Each row is a point on a landscape with many peaks, with its height.
From any point a climber steps to the highest of the 2 points nearest to it. It stops when none of these is higher. Distance is the straight distance between rows; heights are no part of it.
J719: [116 101 135 166 126 130 113 147 99 106 186 125 74 165 84 66 129 126 125 149 142 112]  (h 94)
J201: [128 209 94 153 166 135 140 86 97 136 110 99 155 145 41 43 151 53 134 149 144 71]  (h 61)
J100: [192 81 147 130 126 142 97 102 132 112 128 144 114 137 166 146 174 156 117 96 128 121]  (h 186)
J419: [102 102 137 107 155 114 121 112 155 123 90 98 101 82 156 142 158 178 109 33 99 133]  (h 204)
J925: [163 191 136 113 144 192 134 88 162 173 89 139 114 123 78 155 154 78 174 87 113 121]  (h 428)
J272: [96 62 56 120 153 87 113 181 66 140 102 139 168 94 90 86 100 137 118 165 170 109]  (h 664)
J237: [171 113 146 167 135 112 110 94 138 58 156 107 119 124 197 114 152 159 108 95 116 107]  (h 205)
J665: [133 144 81 160 161 151 114 107 78 154 149 135 154 128 52 43 139 91 123 161 145 77]  (h 72)
J267: [145 141 170 61 68 149 88 102 148 175 155 121 100 170 155 146 146 148 124 133 77 120]  (h 349)
J130: [110 161 96 97 134 123 156 92 130 119 84 146 148 106 104 188 155 139 147 105 105 122]  (h 761)
J993: [123 122 159 58 112 147 84 96 172 194 125 128 135 177 113 133 125 193 98 124 88 104]  (h 362)
J148: [78 124 69 168 160 95 145 159 123 121 174 157 180 97 141 114 146 134 42 126 167 145]  (h 659)
J565: [98 135 57 118 141 125 139 188 72 125 92 116 133 70 69 138 173 129 148 91 131 158]  (h 546)
J774: [108 76 105 144 126 90 168 158 172 78 109 102 129 96 164 125 92 136 172 140 158 114]  (h 472)
J522: [83 102 124 134 108 137 138 162 153 194 170 152 140 84 161 119 67 128 133 166 174 145]  (h 749)
J704: [159 196 173 185 167 127 134 115 130 81 104 121 135 148 182 163 91 90 108 121 120 186]  (h 709)
J484: [129 103 76 144 135 83 135 208 158 121 97 163 167 159 92 170 137 133 104 120 148 198]  (h 776)
J102: [86 97 112 81 81 78 98 103 90 77 126 94 121 148 182 118 208 145 86 106 113 157]  (h 534)
J329: [103 134 124 101 135 115 117 137 119 155 70 110 134 115 91 116 74 110 168 140 115 106]  (h 768)
J968: [149 105 112 150 140 112 131 200 190 151 105 147 165 154 111 147 89 145 118 147 158 170]  (h 725)
J396: [175 136 155 127 121 154 113 133 84 171 110 139 140 119 82 88 74 62 183 150 107 70]  (h 861)
J613: [213 167 162 140 142 179 128 86 124 138 119 163 180 129 156 166 115 116 124 118 117 107]  (h 452)
J308: [139 158 150 32 112 134 115 52 192 153 110 116 155 186 112 152 109 195 125 153 63 111]  (h 370)
J981: [128 151 172 93 146 118 124 79 175 99 108 110 119 149 150 139 83 176 136 118 101 107]  (h 402)
J851: [116 70 144 78 49 94 98 129 149 112 154 99 93 144 204 125 141 156 131 152 107 105]  (h 293)
J413: [119 115 137 63 63 158 105 89 113 179 177 127 118 119 153 133 158 150 160 123 86 80]  (h 334)
J919: [183 200 181 160 156 160 118 95 150 137 124 126 115 164 99 100 113 85 114 102 133 123]  (h 519)
J619: [149 151 154 117 121 128 113 134 158 158 79 127 155 126 169 205 138 132 104 104 127 191]  (h 147)
J832: [103 171 141 156 152 142 168 115 203 171 153 138 152 119 122 149 68 144 132 151 123 154]  (h 329)
J816: [95 122 144 164 140 104 158 119 225 127 124 121 128 146 150 139 51 167 143 142 132 126]  (h 317)
J533: [169 121 165 131 114 179 137 146 115 172 153 126 126 116 139 117 66 92 173 148 115 74]  (h 824)
J585: [93 71 78 155 143 78 128 155 172 47 148 103 128 149 124 112 152 161 100 133 144 117]  (h 559)
J384: [142 79 134 118 97 105 106 128 123 85 123 119 121 130 189 122 117 131 158 145 126 96]  (h 274)
J392: [185 112 161 131 99 198 127 155 114 195 176 154 100 117 121 123 111 104 142 142 136 127]  (h 786)
J222: [136 154 161 159 132 122 119 127 122 64 124 147 112 153 146 152 137 109 108 148 128 182]  (h 800)
J245: [194 79 168 149 104 157 99 146 60 143 144 150 97 139 151 125 162 79 103 91 144 154]  (h 697)
J393: [131 151 125 170 119 172 153 134 96 166 182 172 154 113 122 130 175 69 104 160 166 146]  (h 117)
J454: [81 149 83 110 126 146 177 124 149 130 126 145 135 112 70 145 148 161 154 136 108 116]  (h 708)
J560: [72 97 143 147 105 109 142 161 159 151 143 106 115 69 164 106 71 116 134 117 143 150]  (h 804)
J440: [134 129 130 184 111 151 131 135 103 126 196 153 98 163 118 101 157 95 101 189 175 141]  (h 107)
J59: [152 98 173 137 123 114 125 73 118 45 149 88 79 126 165 103 145 145 175 93 109 83]  (h 230)
J372: [93 62 70 166 162 89 108 186 89 130 122 138 158 113 125 86 112 122 54 148 183 111]  (h 729)
J182: [150 171 141 169 140 116 121 117 93 64 125 131 98 173 95 143 192 100 90 100 139 196]  (h 696)
J907: [96 140 67 103 123 79 117 127 93 96 137 124 138 153 112 115 161 158 80 148 131 135]  (h 626)
J154: [95 69 123 147 129 124 143 165 175 131 181 107 114 71 163 107 128 156 118 109 171 120]  (h 886)
J282: [141 112 147 126 141 133 138 153 126 133 69 109 95 85 120 161 131 151 151 55 95 148]  (h 177)
J493: [136 121 131 137 158 162 165 140 166 149 104 140 102 74 125 191 164 173 145 60 127 154]  (h 158)
J340: [159 130 160 174 154 126 110 160 80 119 145 154 80 146 125 112 178 88 100 92 161 189]  (h 627)
J626: [107 171 86 115 137 145 117 89 119 131 149 145 150 140 109 118 187 144 86 124 115 130]  (h 568)
J824: [127 61 152 127 110 73 112 110 128 54 126 84 65 132 167 95 97 154 166 145 106 71]  (h 254)
J578: [138 143 118 129 124 144 105 128 75 165 138 151 185 115 124 131 171 77 69 123 146 153]  (h 126)
J376: [136 164 151 116 116 124 101 66 46 167 181 89 116 177 120 56 123 89 129 139 110 92]  (h 612)
J149: [135 151 101 89 144 139 149 77 114 166 83 153 209 78 141 180 171 152 126 99 107 122]  (h 823)
J415: [170 112 125 143 155 119 112 163 145 168 72 171 185 146 84 160 90 106 127 149 170 147]  (h 691)
J365: [133 180 153 122 129 143 120 112 136 166 120 154 171 145 114 167 144 92 78 112 137 175]  (h 136)
J831: [127 136 143 143 125 112 131 108 63 95 147 94 118 145 137 57 98 99 173 198 114 85]  (h 548)
J540: [174 100 132 116 114 161 136 113 177 144 119 146 84 103 126 162 193 179 136 82 130 115]  (h 171)
J810: [92 90 70 152 132 93 132 155 148 66 160 119 152 116 141 104 167 133 45 104 170 139]  (h 609)
J848: [112 196 76 143 156 162 182 109 100 134 134 115 129 109 23 83 138 85 173 138 135 88]  (h 48)
J96: [83 82 108 149 130 93 153 139 184 55 129 93 74 124 114 102 126 161 157 139 128 104]  (h 514)
J162: [155 107 111 125 153 117 133 141 125 119 103 177 185 121 121 165 116 108 133 180 156 118]  (h 661)
J120: [69 155 50 78 133 84 106 159 100 141 113 125 153 174 58 119 163 153 81 141 129 174]  (h 692)
J663: [139 183 151 75 119 124 112 34 159 119 113 94 154 169 168 140 115 180 127 133 75 86]  (h 383)
J687: [144 121 142 103 105 147 115 103 69 152 65 129 128 126 102 107 122 87 161 135 108 101]  (h 817)
J797: [149 138 125 86 137 127 114 70 93 106 99 143 186 110 183 151 167 128 99 114 103 120]  (h 754)
J42: [141 189 154 149 111 174 149 101 124 123 150 127 102 137 115 123 125 92 159 164 127 132]  (h 488)
J646: [141 110 130 99 107 115 131 159 129 132 96 129 108 132 122 188 133 137 140 111 126 175]  (h 159)
J295: [105 163 156 134 148 136 109 140 122 151 123 111 129 138 121 98 94 127 122 140 124 107]  (h 716)
J637: [110 90 67 128 149 139 179 183 123 141 99 141 108 61 76 142 172 166 153 85 147 133]  (h 608)
J998: [148 194 171 112 116 157 135 72 130 131 104 111 106 151 104 171 153 73 163 124 104 139]  (h 460)
J895: [122 143 98 110 125 83 124 222 146 121 57 142 139 197 72 195 132 112 111 122 123 216]  (h 849)
J535: [204 159 195 187 164 164 112 132 102 134 136 120 113 142 137 111 111 90 96 66 130 144]  (h 572)
J776: [175 169 215 162 165 143 96 125 140 132 105 133 131 153 166 155 95 100 77 74 123 178]  (h 633)
J920: [193 76 164 133 91 169 104 148 135 193 169 175 117 137 158 133 146 115 107 102 150 141]  (h 745)
J941: [56 131 118 74 97 100 111 120 115 124 132 116 114 128 146 110 164 146 110 134 103 153]  (h 564)
J183: [183 137 152 121 108 153 136 89 165 152 123 159 154 120 147 160 88 165 148 124 102 77]  (h 434)
J38: [126 132 101 106 93 103 117 103 86 60 112 114 164 94 231 163 164 123 104 125 111 135]  (h 678)
J506: [166 67 167 143 87 149 133 189 136 142 193 133 72 134 147 91 82 94 172 156 142 106]  (h 790)
J715: [92 79 87 93 80 90 119 128 111 86 113 109 146 81 202 166 201 134 108 98 135 161]  (h 606)
J954: [125 164 163 163 160 146 171 163 195 156 136 148 100 140 86 171 86 135 134 126 143 191]  (h 345)
J324: [133 165 143 148 114 156 152 86 99 95 195 126 97 138 139 90 110 121 189 190 126 85]  (h 517)
J233: [117 93 89 155 103 132 154 148 124 156 147 163 165 78 176 158 123 118 139 157 162 143]  (h 711)
J611: [110 127 132 92 134 111 151 108 169 91 95 118 167 139 168 151 96 186 162 164 109 106]  (h 423)
J543: [160 127 114 115 98 125 106 91 12 149 162 84 130 167 146 53 107 84 160 193 107 66]  (h 577)
J476: [185 164 169 117 168 152 117 73 142 142 137 152 141 145 118 115 137 130 114 94 100 81]  (h 480)
J716: [107 112 37 104 144 88 141 157 64 103 84 150 187 101 78 160 171 149 148 108 134 133]  (h 565)
J374: [150 163 139 142 167 155 145 115 169 147 131 146 113 115 88 146 144 130 165 98 156 117]  (h 396)
J537: [144 115 134 139 148 133 99 114 100 147 160 121 104 159 53 33 113 95 142 160 135 66]  (h 82)
J590: [46 104 108 139 150 82 129 143 167 102 92 75 141 149 132 108 47 170 97 168 119 144]  (h 288)
J145: [58 111 131 78 133 92 121 109 165 111 69 89 118 86 123 153 107 174 139 69 82 124]  (h 231)
J367: [115 66 147 100 52 136 116 161 120 164 182 121 76 109 149 84 75 134 164 152 112 84]  (h 741)
J128: [188 137 189 160 127 132 121 144 138 96 112 128 75 152 161 164 133 96 147 102 137 183]  (h 915)
J455: [158 90 97 152 136 152 166 145 115 178 121 183 183 96 146 188 95 126 175 190 158 102]  (h 681)
J254: [111 161 79 186 173 124 156 129 114 92 163 158 156 102 109 105 203 132 69 117 151 135]  (h 605)
J971: [87 101 54 103 133 100 128 181 95 135 55 146 176 102 84 131 119 116 147 157 149 108]  (h 615)
J139: [57 120 117 102 148 79 122 135 130 101 84 59 115 99 149 117 64 173 130 114 103 144]  (h 259)
J257: [114 197 171 141 135 155 100 109 92 156 163 79 115 151 122 64 117 69 123 132 123 113]  (h 658)
J775: [76 152 132 130 159 89 164 156 194 114 116 108 135 180 95 132 46 165 107 165 122 142]  (h 304)
J898: [154 167 169 154 175 190 157 150 175 154 139 140 67 148 77 129 130 115 150 128 148 154]  (h 369)
J977: [120 120 90 152 112 104 161 125 150 99 139 129 164 120 153 146 81 150 169 186 141 94]  (h 443)
J542: [98 102 136 87 65 146 110 112 118 127 174 84 98 96 196 114 141 131 148 126 105 105]  (h 314)
J881: [104 124 83 138 140 168 183 147 165 156 147 165 106 78 80 162 181 156 168 138 154 125]  (h 663)
J275: [96 143 103 95 123 81 108 172 101 110 78 127 135 183 73 147 156 111 104 113 120 199]  (h 770)
J335: [61 173 109 134 141 143 110 86 110 156 178 144 165 104 167 129 176 145 55 102 139 128]  (h 520)
J969: [165 126 204 140 108 126 117 113 142 83 136 120 61 131 192 134 84 124 160 116 100 170]  (h 793)
J691: [97 70 94 143 157 111 138 169 143 140 143 141 123 105 104 85 111 142 91 126 154 109]  (h 803)
J953: [161 85 186 123 84 133 110 166 137 83 165 117 50 160 152 102 78 113 167 145 113 141]  (h 855)

For each start below, name the point where the climber stops.
J100 => J148
J831 => J396
J308 => J148
J419 => J396

Call two points neighbours if one is among the 2 nearest of the other. Go from one point of each pair to the other, from neighbour to neighbour, staying as high as possible. Name the lowest point that can't be avoided.
J953 and J222 => J969
J148 and J128 => J542
J149 and J895 => J565
J154 and J148 => J626
J396 and J222 => J340
J154 and J895 => J162
